Each row is a point on a landscape with many peaks, with its height.
From any point a climber steps to the highest of the 2 points nearest to it. It stops when none of these is higher. Distance is the straight distance between rows; heights are no part of it.
Lag height 371: [ 85 129 122 130  98 145 164 132  97 109 196 138 115 194 111 137 137 109
  97 112 133 139 130 124 144 100 105 141 116 119  69 105  78 165  95]
Sig height 328: [223  72 113 127  96 153 117  76 128 116 144 101  91 150 135 144 107  90
 119 144 130 101 140  84 150 161 181 134 150 124 175 122 132 134 159]
Voru height 133: [ 97 130  78 135 149 110 165 137 102 130 124 124  87 146 132 103  78 208
 149 123 103 145 165 162 134 109 143 141 129 186  74 114 157 141 153]
pazar height 67: [112 164 118 161 164  82 157 150 127 152 165 199 194 110 111 122 111 178
 104 116 127 143 114 139 135  88  95 147 159 163  90 108 160 121 175]
mipas height 185: [133  97 131 129 125 159  36 152 143 110  87 121 120  80 135  90 117 108
 145 133 157 123 174 130 102 145 174  99 116 116 160 138 126  63 113]
Sif height 108: [166  91 110 142 123 100  87 144 141  78 177 196  96 121 160 121 115 175
  97 149 206  71 151 124 126 137 148 132  92 112 118 158 169 104 159]
sura height 53: [139 199 131 134 132  92 187 129  79 137 131  85 115 147 123 150 177 106
 176 187 146 121 123 103 120 129 125 203 119  83 201 136 153 106 121]
fuma height 137: [160 220  85  85 118 152 165  81 131 152  93 161 121 160  94 130 153  93
  92 123 122 200 167 162 152 117 111 157 119 172  99  99 109 130 171]
tarop height 208: [ 73 137 108 157 139  81  94 117 134 181 192  75 188 142 158 131 151 120
 123 123 110 156  53  98 114 114 142 103 137 138 201 110 123 111 132]
Tus height 106: [118 145 139 129 111 162 143 115 123 109  77 111 107 161 102 111  80 105
 163 150 131 149 152 120 135 100 112 174 161 159 112 130 139 128 130]
fitod height 110: [172 141 103 186 148 126  77 119 118 137 147 145 120 173 107 152 111 173
 158 145 137 134 170 118 116 115 161 152 134  91 141 106 181 113  89]
tosos height 69: [189  94 125  98 107 107  75 103 140  63 189 122 107 115 143 129 158 126
 122 108 120  43 162  99 157 174 151  97  58 114 124 136 177 129  88]
sineg height 362: [125  97  78 117 114 127 139 153 145 135 139 180  87 130 121 150 122 127
 114 157 158 127 165 137 129 141 106 160 164 181 125 126  91 134 126]
fuv height 175: [127 230 109  91 154 138  98 128 110 122 107  94  67 142 140 114 178 100
 160 143 168 126 128 114 130 116 134 122  90  83 125 148 150  58  92]
popaz height 327: [117  85 115 131 121 137 176 104 113 151 153 124 134 176 136 100 108  98
 107 122 145 173 133 118 144 106 134 149 204 162 181 118 109 152 197]
ril height 229: [ 89  86 137 117 146 127 144 178 149 113 167 166 105 121 128 141 125 156
 138 160 186  87  73 128  74 158  96 144 144 127 152 170 134 119 145]
nev height 95: [189 172  66 179 160 118 123 101 122 140 160 167 138 165  91 130 104 161
 133 126 121 142 153 116 133 126 120 146 147 162 115  97 167  78 146]
digu height 276: [122 117 125 159 101 154  87 129 141 141 155  99 124 185 128 109 113 119
 144 132 121 121 105  78 101 123 155 129 148 109 151 143 137 137 106]
voza height 414: [154 132 165 122 112 173 171 159 141 125  80 133 123 134 134 129 134 151
  98 136 114  96  65 144  85 143  86 101  80 102  82 132  85 165  82]
rizug height 267: [ 63 129 152 114 142  86 149 147 154 147 151 112 187 125 119 168 158  93
 153  94 147 164 100 144 137 141  78 164 158 119 165 107  96 121 112]
ruti height 346: [217 148 118 162 183 149 124 117 115  75 136 144 111 137  87 145 146 133
 130 104 153 104 189 178 152 135 150 130 134 130 136 101 167  86  70]
dola height 92: [101 118 126 106  84  96  93 145 119 113 160 165 139  53 181 139 146 104
 102 110 117  93  98 128 128 120 116 102  97 127 107 148  88 159 179]
bolo height 618: [158 119 119  65 115 154 100  95 186 161  76  84 158  93 120 145 130 106
 123 106  92 190  74 144 104 173 126  81 143 116 143 129  52 135 120]
rasu height 400: [123  94 158  98 118 112 166 100 141  86 102 147 126 114 128 134 139 106
 121 110  89  86 105 159 154 168  77 101  66 154  66 133 101 187 134]
bisuv height 402: [117 143 134 187 119 144 149 129  90 148  88 106 143 135 154 131  92 123
 116 137 122 170  97 144 134  49 153 137 123 105 154 129 122 158 135]
Rugiz height 207: [183  56 121 126 119 150 148 120 154 101  98 142  81 124 161 149 125 108
 144 154 136 120 126 160 146 170 128 118  51 128 124 143 158 141 170]
Lesa height 277: [214 100 132 145 112 162 170 124 158 105 114 172 168 117 113 129  73 160
 109 131 137 110 130 157  93 120 158 135 124 106 125 124 136 140 131]
nukuz height 278: [178  97 159 135 138 134  99  81 156 133 101  79 112 132 108 133 131  88
 168 128 106 148 103  99 102 172 153 145 128 111 175 107 142  93 159]
rulu height 457: [150 141 150 155 115 116 140 107 140 123  88 149 138 142 121 137  96 158
  93 112  79  84  96  88 125 115  93 100  84 116  75 126  81 179 112]
kame height 120: [119  97 140 137 140 120 125 164 114 117 142 192 117 152 157 121 107 149
 103 128 191 106 191 129 147 104 152 152 129 117 151 153 179 121 126]
dunu height 161: [184  83 133 134 143 108  58  76 118 151 158 107 105 124 157 145 171 133
 100 115  81 113 157  72 172 166 131 111  83 135 135  74 149 151  90]
vur height 240: [122 106 110 134 171 133 130 113 148 173 152 105 139 155 164 114 113 185
 123 124 125 150  86 137  87 129 178 127 138 124 148 109 181 134 167]
vebuz height 293: [111 114 116 127 141 121 150 154 141 106 173 107 156 135 122 154 153 107
 134  66 124 159 116 167 153 147 102 124 132 139 109  78 125 137  97]
dova height 84: [ 44 167 131 111  91  91 131 142 131 170 155 116 119  63 148 109 123 137
 144 161 131 120  99  79  91 119 128 110 178 134 161 173 113 103 165]
nez height 451: [130 114 143 126 126 107 169 115 116 163  81  70 128 111 134 122 104 136
 126 138  87 135  97 113 141 117 119 143 138 125 158 125 119 173 143]
zez height 314: [110  30 126 118  72 118 166 126 123 110 185 101  82 165 118 157  89 163
 160 124 144 129 146 114 127 134 131 156 160 174 127 163 120 173 138]
ver height 462: [142 140 155  66  85 126 181  52 162 137 109 105 160 121 119 133 118  99
 132 124  70 144 129 108 129 139 123 135  96 124 102 136 145 174 175]
kenud height 59: [  5 158 158 103  96 111  83 129 139 196 150 151 156 140 123 126 118 138
 127 116 163 176 140  82 113 131 152 149 161 120 141 142 112  97 139]
vefa height 76: [130 221 117 161 121 103 183 110  74 189 116  80 149 120 141 100 143 141
 119 174  71 185 145  93 141  51 132 164 125 127 147 150 116 133 127]
Nes height 93: [160 178  92 119 108 133 146  75 118 142 109  75 109 121  87 137  96  97
 176 137 107 189 143 155 140 102 130 173 171 151 108 130 101 114 142]
seri height 100: [ 88 125 126  99 126 134 132 145 150 141 147 113 146  82 107  89 114 118
 172 134 145 102  92 137  68 142 152  95 198 129 154 186 113  86 147]
Fegaf height 501: [ 89  47 167 135 151 178  79 122 166 168 104 109 124 156 126 116 113 161
 149 121 127 175 159 124 109 203 172 127 146 144 148  78 136 129  79]
Rut height 174: [161 125 139  93 156 148 118 157 127  86 117 116 122  89 126 100 172  97
  94 114  94  76 188 136 163 154 119  63  97 138 115 129 132 131  85]
Viba height 434: [ 85 124 160 104 161 149  93 105 135 185  90 104 161 137 127  86 115 158
 102 112  79 177 184 120 139 122 172  90 173 144 134  90 157 159 100]
sugub height 27: [116 162 145 133 125 139 173 145 111 107 150 130 132 113 150 133 123 154
 115 157 152  88 122 111  99 105 165 132 126  75 173 176 169 147 138]
Ranu height 440: [110 162 116  97 138 151 140 160 136 142 123  76 132 100 158 114 163 145
 107  99 100 138  88 164 149 100 119  85  84 105  98 131  96 146  61]
gedip height 298: [127  68 110  77  69 141 204 108 163  96 189 139 139 188 101 148  91 144
 113 123 133 128 126 133 113 135 136 134 154 148  89 138  90 182 153]
nus height 65: [156 251 118 144 130 112 210 140  64 167 127 117 138 128 104 128 158 118
 143 182 110 163 130 143 121  76 113 178 121  95 191 158 135 116 122]
nubob height 367: [140 132 141 148 133 120 134 115 170 159 111 164 219 158 113 115 101 128
  72 118  89 118  89 133  96 110 145  95 166 123 166 121 107 170 157]
Vakun height 15: [138 151 180 151 128 148 132 148 131 144 102  95 161 129 135 133 135 112
 115 150 137  96 106 103 106 105 163 139 112  41 159 138 147 155  78]
Par height 448: [ 90  78 130 151 152 114 179 149 123 123 152 153 121 178 151 134 147 116
 120 135 126 109  46 132 127 135  79 135 132 164 145  88 102 182 140]
dovag height 359: [ 88 111 182 215 152 134 105 151 114 160  84 141 154 173 143 103 105 122
 127 147 123 145  71 144 123  71 138 134 131 108 145 108 149 117 182]
pofo height 147: [ 95 112 105 105 142 111 147 158  88  95 115 181  89  98 133  81 114 187
 132 129 144 102 159 150 125 126 132 119 156 175 110 161 168 129 142]
Sete height 78: [181 105 117  97  73 131  61 122 150  78 157 178  95 107 131 137 141 100
 108 125 127  51 172  92 128 188 128  85  70 108 108 129  93 147 106]
ruku height 210: [113 138 107 145  64  95 138 150 123 138 167  59 151  78 132 165 123 109
 129 115 111 148 105 136 157  76 135 112 134 116 131 134 102 142 115]
bivu height 265: [126 137 124 194 132 104 115 164 135 165 100 124 167 115 142 182 122 139
 144 112 115 163  83 186 132  76 119 141 125 143 115  89 102  98 133]
kos height 417: [147 139 209  85 117 143 167  82 133 102  52 132 133 124  96 123 145  67
 132 125  94 111 125 102 147 148  85 104  72 132  87 149 108 173 174]
vum height 232: [ 94 103 145  76 138 132  63 110 164 156  79 149 130 137 109 131 118 118
 112 121  99 131 141  89 136 196  99 117 136 151 131 101  95 147 142]
neso height 49: [ 22 149 154  92  83 124 125 139  97 170 163  86 151 142 132 125 127 130
 143 123 109 198 165 105 128  98 154 143 137  96 126 144 144 135 112]
bevo height 154: [163 163  86 105 142 138 119 107 112 112 147 119 118 120  93 121 131 127
 115 118 100  70 183  98 125 135 124  87 132 170  99 129 124 136  90]
mito height 142: [149 171 136 130 152 143  86 114  97 136 116 146 135 162  86  88 100 115
  79 107  92 110 211  92 139 109 145  98 159 147 110 111 100 136  74]
numin height 282: [200  65 122 186 108 111  96  92 131 136 130  98 141 139 131 164 102  79
 137 119 108 131 100 110 166 129 139 131 170 166 158  98 118 125 146]
bitud height 124: [149 153 159 163 184 137  58 133 106 131 103 104 112 180 130 121 135 148
 173 130 128 128 156 126 118 143 147 147  87  74 131  95 182  91  78]
ket height 306: [ 99 107 138 212 151 101  80 179 100 129 158 158 155 121 153 157 135 157
 115 116 147 119  87 154 147 100 107 121 118 121 123  99 138 117 106]
Gug height 58: [111 162 101 131 138  73 141 131 106 141 167 182 182  92 159 129 110 174
  81 128 144 117 130 142 152  91 138 152  93 130  97 133 164 112 210]
fidas height 297: [110  92 104  94 102 138 156 122 142 127 158  91  87 196 142 131 104 147
 149 145 126 138 148 107 100 134 138 160 142 118 141 132 143 158 115]
Lov height 39: [167 205 124 164 161 127 201 143  75 103 164 109 126 155 151 145 163 123
 127 193 159  91 128 107 124 118 161 159 112  64 188 157 165 132  91]
resez height 121: [108 113 113 178 134 123 118 101 101 131  62 121  90 144 121 110  88 165
 158 132 100 157 171 134 134  75 138 124 140 156  93 120 163 135 130]
Bapuv height 200: [150 198  85 123 146 148  99 104 100 107 141 108 105 147 130  73 143 103
 153 108 139 130 133 141 109 124 146 119  81 117  69 107 118  57 123]
ponaf height 130: [153 161 152 106 154 151 150 141 183 118  93 113 113 123  82 149 135 155
 213 147 135 108  94 139  75 176 114 145 129  94 107 134 122  93  86]
dazu height 249: [130 104 161  91 108 150 169 117 131 123  79 107  94 107 161  95 124  91
 118 154 133 145 141 131 152 113 163 139  72  92 142 157 170 180 185]
zusa height 150: [144  87 175 156 155 172  80 144 144  97 119  79 106 146 132 120 151 103
 157  98 129 137 110 141 128 159 143 111 109  77 135 109 142  92  71]
dep height 531: [ 97  58 151 127 103  83 202 112 156 107 130 123 164 124 134 163  83 176
 172 132 131 147  72 149 115 138 105 145 156 156 133 130 137 173 221]
dani height 373: [ 95 157 112 139 189 148 139 172 105 124 114 161 110 109 127 106 146 135
 166 133 190 150 124 190 116  95 116 142 142 138 115 123 181  79 127]
tegi height 259: [142 124  82 167 125 100 151  94 105 165 139 106 147 131 153 101  71 171
 123 160 123 123 116 107 123  92 169 128 153 136 169 138 171 136 175]
Lenol height 257: [218  77  93 198 122 140  82  92 107 128 118  69  97 157 129 150 117 117
  97 117  98 129 149 113 183 104 160 110 129 145 145  98 127 143  85]
tafa height 189: [152 132 135 117 152 115  32  99 117 147 103  87  90 133 116 111 167 115
 112  97  66 107 147  59 166 172 125  88 111 140 125 107 107  98 102]
medu height 492: [ 69  47 118 119 133  86 188 133 137 125 144 130 145 141 145 148 124 137
 132 111 131 144  66 163 142 140  63 111 147 195 128  90  87 186 215]
Bop height 332: [176 125 163 132 123 163 151 128 145 100 132 155 201 160  98 110 133  91
  77 110 126  86 111 112 107 124 124  98 165 112 128 121  93 144 110]
bov height 122: [139 195  99 138 125 142 114 100 115 165 102 195 167 163  90 115 124  93
  84 109 112 184 145 125 153  86  97 141 159 180 112  94  77 126 161]
vot height 404: [109 165 113 121  99 130 121 108 121 116 179 164 141 191  91 136 150  63
 106 106 163 124 139 111 140 108 110 165 151 141 122 135 110 119 104]
Fudef height 393: [110 140 130  97  98 127 152 112 152 153 147 127 224 108 139 124 119 110
  91 118 115 107  96 112 107 135 127 127 144  99 166 163 109 145 146]
kamuv height 358: [143 153 177 138 176 142 142 167 125 102 101 158 118 124 153 120 126 150
  95 118 120  94 114 141 112 148 104 109  80  82  80 127 135 126 102]
pufar height 290: [ 96 187 133  82 106 134 108 132 120  95 124  99  58 128 106 109 159 100
 148 135 114  87  85  88 112 148  86 104 117 115 100 150  93 105  93]
guzer height 329: [ 29 120 137  99 111 135 107 155 122 112 147 130  78 131 133 116 158 130
 140 122 140 105  94 103 113 128  81 140 136 121 102 158 110 142  91]
daka height 284: [134 166 124 125 158 115 132 120 107 113 138 183 175 110  64  99 104 171
 138 133 110 104 154 123 107 118 114 102 202 156  99 135 133 103 106]
lomip height 131: [127 109 135 167  87 113 139 178  92  89 144 134 140  88 142 158 143  74
 133 116 218 125 139 157 155  71 146 168 141 105 179 159 133  85 140]
Virop height 233: [151 196 141 148 129 150  93 133 116 109  78 155 122 151 132 131  82 157
 147 135 151 116 152 137 112  88 152 144 103  82  80 156 139 104 122]
rup height 250: [111 151 121 155 127 110 142 133  95 105 120 111  75 118 119 126 142 101
 129 135 116  77  97  90 137 107  74  90 138 176  90 123  66 128  89]
Fir height 318: [112 147  97 158 148 100 147 132 132 117 170 104 165 163 125 161 156 144
 141 108 102 145  48 170 128 123  69 103 122 166  79  85  94 156  80]
tode height 132: [ 82 103 162 119 148 133 162 173 113 116 105 175  96 111 160 103 103 179
 130 148 218  99 162 138 118 124 150 138 168 135 156 200 169 128 158]
dibuk height 169: [121 106 152 129 127 143  52 166 125  93  70 102  98 110 159  72 127 102
  94 107 128 153 199 164 133 106 151  78 107 139 112 150 132  86  98]
lon height 494: [112 193 132 133 155 156 131 145 152 193  97  96 151 116 119 135 120 155
 105 106 107 185  59 147 102  88 100 102 124  79 109 133  80 147  75]
mobug height 234: [122 161 155 186  93  82 113 155 121 118 117 102 149  75 140 151 139 116
 150 119 118 137  95 152 193  66 122 125 102 117 107 122 121 103 131]
pitup height 151: [135 208 146  85 156 125 149 134 150 131  77 101  82  94 117 146 160 131
 187 133 119 109 129 131 129 131  95 144  89  84 107 164 149  79 102]
tetum height 425: [142 157 161  83  93 145 153  88 177 162 113  80 181 120 129  99 115  87
 101 138  89 162 115 111 120 124 169 142 142  91 171 147 156 146 137]
Vupu height 273: [ 85 145 162  55 137 142 195 147 123 122 112 110 116  92 154 117 134 127
 118 122 147 138 174 134 131 123 142 160  83  99 122 180 180 145 158]
mure height 105: [124 110 157 146 156  97 105 132 128 145 119 156 164  86 147 100 114 152
 115 133 145  99 147 120 146 115 163 127 128 113 164 124 209 118 154]
puru height 236: [170  67 138 139 125 139 135  95 142 135  82 117  94 143 138 135 123  84
 161 153 129 140 106 136 152 155 124 180 115 151 156 121 165 127 200]
lamo height 162: [104 108 139 190 132 129 164 197  82 122 152 170 105  95 156 138 133 122
 101 162 232 137  97 144 125  90 126 159 178 111 186 166 140 106 158]
Mab height 155: [170 170 116 101 121 171 166  90 127 144  64 182  97 135  88 137  94 115
  96 148  99 137 182 131 159 115 119 145 141 180  95 101 116 149 162]
satap height 107: [157 206  90 164 143 112 137  88  85 191  77 153 124 129 122 129 111 121
 101 132  83 151 150 117 154  69 109 135 124 196 134 117  92 107 157]
bev height 235: [179 167 134 130 161 149 120 108 129 122  80  85 104 143 113 103 154 101
 167 111 115 124 101 135 117 133 127 118  93 131 141 114 130  92 140]
miv height 181: [160  64 152 146 130 154  99 172 164  81  92 103  94 122 168 137 128  96
 125 128 145 108  79 160 118 135 134  88  72 107 129 130 117 120 125]
der height 254: [176 160 104 144 108 114 132 117 134  87 102 150 173  97 106 127  69 159
 150 137 141  95 132 140 101  85 160 123 144 112  86 171 153 107 143]
tubig height 288: [130  78 102 136 117 114 165 140  89 136 150  91 151  99 170  93 105 122
  98 148 144 127 116 127 145  66 155  99 169 156 182 140 121 150 181]
mok height 401: [105 106 111 164 153 129 152 167 105 103 159 148  60 149 162 126 158 141
  97 153 140 106 117 132 142 133  85 135 105 172 131 103  95 173  95]
zon height 335: [ 81  41 118 140  97  98 138 151 135 121 142 134 108 123 138 140 109 169
 142 127 189 140 164 137 151 147 122 145 174 171 148 143 126 118 145]
gibeg height 109: [131 118 106 135  88 107 122 150 118  92 131 151 145  52 172 133 137  77
 117 130 173 101 109 138 164  99 154 136 121 133 134 153 125 101 179]
petib height 343: [145 157  86 196 113 142 173 154 103 117 161 112 157 186 113 164 136 130
 102 128 130 162  87 157 144  99 110 126 111 115  96  99  75 159  70]
Tela height 1: [137 141 194 131 150 186 158 149 131 126  70 110 113 170 107 130 143  83
 128 161 150  86 102  98 105 142 105 139 126  64 136 137 107 137  89]
fefe height 220: [ 96 174 144 156 129  96  75  94  89 122 114 105  84 120 136 115 165  89
 103 128  91  86 128  73 156 105 115  93 101 155 110 138 105 119 105]
Roral height 503: [110 146 132  84 103 134 138  98 137 118 108 166 154 130 104 118 103 118
 119 111 119 144 129 122 131 107 108 142  93 129  62 124 114 154 174]
fepa height 322: [ 91 133 141 157 172 135  84 152  95 117 105 178 144 125  98  83 118 155
 150 147 164 119 138 140  93 126 102 105 188 159 123 130 153  66 122]
famuk height 182: [104 197  66 117 127 120  85 113  92 127 153 148  85 139 133  91 125 160
 151 134 145 109 123 125  75 104 142 103 115 146  77 138 116  78 156]
taluk height 222: [117  75 117  92 126 160  63  91 148 176  82 129 126 133 135 148 131  93
  91 100  95 186 172 138 145 153 132 107 146 139 121  87  98 164 110]
tuv height 22: [108  50  97  98  59 130 105 119 164 137 180 110  89 126 123 188 118 122
 197 108 168 192 156 147 155 178 146 146 128 113 115 132 135 119 174]
Mes height 570: [108  64 134  99 119  54 185 126 166 109 165 124 185 102 133 158  94 177
 145 116 105  93 116 111 117 151 106 143 157 139 146 126 109 169 142]
mizus height 551: [ 92 133 133 101 118 146 118 118 167 167  79 184 175  91 124 140  96 108
 106 112 138 170 131 130 109 139 119 130 153 144 103 129 108 139 212]
punub height 301: [176 108 129 119 107 165 192 103 145 125 151 162 155 187  92 111  76 134
  88 138 118 102 127 110  81 141 155 129 157 129 122 114 118 174 140]
kidub height 261: [ 97 125 105 124 117 117  98 117 155 162 148 136 171 107  88 112  90 165
 130 126 140 143 164 104 112 150 134 101 214 174 118 122 110  98 105]
vivu height 201: [188 146 150 142 136 145 190 111 107  85  71 107  80 121 100 128 112 161
 149 134  89 110 146 166 112 149 122 100  65 149  53 140 137 156 109]
Nis height 211: [167  81 110 127 109 154  92 109 137 160 109 113  80 132 136 174 148 154
  88 112  92 197 167 138 164 147 140 136 111 109 100  95 101 177  86]
kise height 51: [122 168  77 156  90  87 100 101  90 137 146 167 122 148 170 135  91 162
 129 133 171 129 149 114 126  76 152 151  92 143 112 159 164 117 208]
Bure height 176: [189 167 129  89 143 155 144  89 140  98  72 163  87 139  83 116 105 163
 163 129  87 125 181 126 125 162  99 125  98 167  73 121 124 128 145]
ral height 195: [106 145  75 156 121 104 140 141  77 175 206  64 129 133 150 131 148 140
 125 141 114 176 125 149 153  72 169 129 126 107 151 112 120 132  95]
tiz height 197: [162  90 122 149 113 157 122 139 145 158 114  88 125 102 129 166 112 160
 112 126 101 174 135 147 129 122 181 143 143  78 157 111 112 151  79]
mobu height 226: [ 90 136  93 133 136 101 115 140 170 209 195  86 161 127 145 150 136 183
 143 114 110 180  96 128 112 148 182 132 128 116 177 114 157 125 140]
mipad height 143: [163 117 152 154 187 154  87 167 127 120  55 121  93 111 155  90 142 153
 144 142 122 131 169 148 122 132 146 109 109 126 156 111 190 120  85]
Fusun height 156: [143  93 156 110 126 158  87 174 145  86  62 109  57 120 172  90 126 145
 132 149 133 119 202 159 109 141 152  91  89 142 117 165 185 134 106]
supeg height 88: [126 122 141 145 163  87 126 127  91 180 172 145 202 126 147 129 136 145
 114 116 146 158 138 137 173 117 167 172 128 110 209 109 199  92 158]
zis height 514: [133  91 117 146 147 100 177 134 144 114 125 103 186  79 124 133 120 121
 127 122  95 117 102 121 154 146 104 131 189 150 178 110 103 153 112]
vofeg height 305: [139 149 161 111 147 139 195 140 123 106  92 156 147  77 139 108 137 123
  87 153 120  99 152 173 136 116 127 108  96 115 118 169 151 153 127]
vopiv height 426: [ 80 170  90 174 166 151 141 164  59 106 157 189  86 113 132 133 174 121
 123 134 171 145 120 215 159  85 101 122 128 150 108 128 136  88 108]
kom height 80: [122 191 101 188 118  73 148  99 113 158 160 172 183 151  97 112 133 128
 148 128 114 154 131 112 126  91 113 154 165 178 139 131 142  91 169]
mas height 331: [115 131 126  81 114 122 154 147 149  75 175 149 151 101 113 154 191 108
 100  97 137  96  87 154 134 161  58 100  87  98  77 119  70 151  86]
zimu height 115: [116 169 140  71 161 155 134 153 152 103 132 118 119 129  89 110 155 127
 181 130 130  98 109 142  67 161 110 137 182 146 131 155 115  70 113]
Ravat height 183: [187  62 115 132  92 166  90 123 176 142 132 109 140 151 111 179 121 140
 119 117  86 147  86 115  99 170 126 120 138  84 148 108  74 150  80]
noza height 429: [124 101 150  77 109 126 114  80 145 109  86 177 137 149 120 103 107 138
  98 114  78 100 102 114 127 156 102  55  94 145  60 117  68 193 116]
Tomil height 556: [119 164 145  99 112 175 145 147 169 158  76  69 170 119 123 116 133  94
 124 116  99 180  53 157  92 106 134 101 127  95 140 134  78 122 144]
revuv height 225: [165 137 165 132 125 150 178  86 128 104  65 105  93 149 134 135 103 142
 158 160 104 128 127 137 116 116 149 154  68  98 104 148 157 156 146]
maba height 299: [107  87 141 113 149 112 134 151 150 123 170 191 176 120 148 166 175 136
  78 104 149  98 110 133 128 166  89 107 123  94 118 108 106 174 113]
Sose height 295: [229 112  78 170 144 156  80  88 104  99 150 104 132 153 105 155 139 110
 118  99 107 154 166 151 153 132 153 121 139 122 108  87 118  95  59]
dilap height 465: [ 95  95 141 141 178 143  79 107 132 176 129  85 167 181 111 103  78 184
 137 105  76 163 137 103  91 160 161 108 163 132 156 103 162 130  87]
far height 164: [ 87 136  93 103 105 106 130 123  99  98 145 151  63 101 128  96 135 149
 155 123 147 101 126 158 129 131 112 131 111 182  67 165 131 102 192]
toti height 363: [122 164 148 212 166 113 153 162  88  89 142 195 128  94 129 137 138 147
 120 124 135 114 131 176 155  83  91 102 103 133  87 115 147 120  90]
dopo height 262: [ 85 107 144 128 142  99 159 156 147  98 192 203 145 110 120 166 167 121
 125 109 191  80  78 128 119 160  69 144 163 122 111 141 113 110 151]
fami height 199: [112 111 137  78 177 115 140 146 118 125 119 111 106  90 128 102 169 125
 133 141 101  91 153 127 149 163 107  94 166 173 154 142 135 151  70]
motif height 392: [191 119  70 118 190 153 136 148 140  95 160 117 100 111 112 127 157  92
 158 135 174 123 167 169 143 160 156 125 164 138 170 126 169  62  99]
nad height 34: [113 118 139  74  90 114 146 101 130 153 210 130 105 173 131 181 178  92
 162 120 149 165 130 125 160 161 127 197  70  90 145 108 154 159 169]
gunus height 366: [169 132 106 121  95 173 148  99 136 132 168 139 120 165 125 134 122  66
  89 132 151 126 143 106 143 127 138 170 145 143 172 130 114 143 155]
zegi height 81: [172  56 132 125 105 116  42 131 121  52 172  97 125 124 137 109 125 122
 148  87 134  98 171 132 145 155 177  97  92 134 109 138 155 102 115]
ruru height 427: [159 100 138  79 157 160  92 144 166  97 138 130  98 107 113 140 151 105
 138 108 159 133 191 147 136 179 142 144 148 125 140 105 162 107  90]
Zup height 85: [140  88 114  66  95 108  93 153 170 115 156 200 139  71 168 147 152 126
 109 137 121  69 137 104 129 183 104 124 100 112 134 142  84 138 154]
nefes height 380: [141 183 134  96 142 169 154 165 162 103 153 123 146  86 137 127 196 116
 127 108 134 105  65 152 111 154 112  86  73  82  95 148  87 109  77]
lok height 221: [ 89 159 132 122 141 111 175 129  95 102 152  95 115 103 109 112 175  99
 116 139  93 114 146  98 154 127  77 113 173 153 121 125 105 146  69]
tadol height 28: [118  71 115  94  91 102  99 108 146 144 147 136  87 141 126 187 169 116
 199 143 152 149 172 126 173 195 116 192  73 112 137 113 176 112 169]
mipur height 365: [ 47  95  94 119 135 154 131 206 104 144 167 127  61 121 161 110 152 153
 109 166 138 118 142 127 135 131  99 135 152 138 157 143 111 160  70]
bitaz height 94: [187  79 120 160 113  95  68 134 122  76 137 123 121 104 139 108 112 152
 148 121 167  57 155  96 106 161 164 125 102 122 127 151 165  79 152]
vono height 90: [161 191  82 124 131 100 181 103  77 154  96 113 114  83 134 113 114 125
 108 144  78 139 183 115 174  96 139 158 122 131 143 132 122 151 162]
Vepe height 209: [158 139 153 169 136 126  40 156 119  97  80 134 147 102 111 127  78 154
 141 128 159 100 167 113  99 110 145 130 146  99 112 141 119  52 105]
dafa height 198: [ 83  83 150 157 104 136 148 181 131  98 154 155 119 156 137 163 150 115
 161 152 226 129  79 147 111  93 105 154 161 143 146 154 117  96 159]
vasu height 466: [ 97  66 154  83 150 137  68 139 168 140 114 122  93 113 109 120 125 121
 156 137 153 128 161 117  83 236 134 142 117 136 142  91 152 102 116]
nivan height 41: [ 60 173 150 101  94  83 123  96 112 156 194 120 139 193 130 134 178 101
 128 115 123 180 142 118 140 112 140 169  93 105 127 118 158 122 147]
duna height 246: [ 75  84 151 121 125  90  74 111 160 143 111 148 176 109 112 137  92 137
 134 122 115  93 127  77 115 191 106 105 193 167 153 116  82 139 117]
kuluz height 71: [ 59 173 125  92 116 109  95 129 132 204 138 146 123 132 156  93 136 131
 103 149 111 139 117  81 107 128 141 108 136 124 154 140 139 122 155]
nevof height 238: [ 99 158 149 130 136  95 124 125 161 164 132  73 155 112 120 178 165 110
 186 115 121 158  56 112 121 147 109 152 123 117 154 109 126  90 143]
gasuk height 163: [198  76 135 122 130 125  89  74 148 110 143  95 132 129 131 158 154 126
 103 103  96 105  99  85 137 180 123  97 118  99 137 109 101 148  79]
tolem height 500: [101 136 139  72 129 177 115 117 159 150  79 149 156 144 114  87  99  96
 134 132 165 179 116 156  68 139 144 162 137 125 134 119 142 117 204]

Where does a climber stop that starts at each point below?
digu -> Mes
vefa -> rulu
gasuk -> vopiv
Zup -> bolo

Call two points neighbours if one is among the 2 nearest of the other. Go from one point of each pair to the other, from neighbour to neighbour, staying as high as possible. Name the lowest point that can't be avoided.
vopiv and Fegaf -> taluk
Fegaf and vot -> Lenol
Mes and rulu -> gedip
Mes and nukuz -> bitud
bolo and Fegaf -> Ravat
rulu and mizus -> rasu
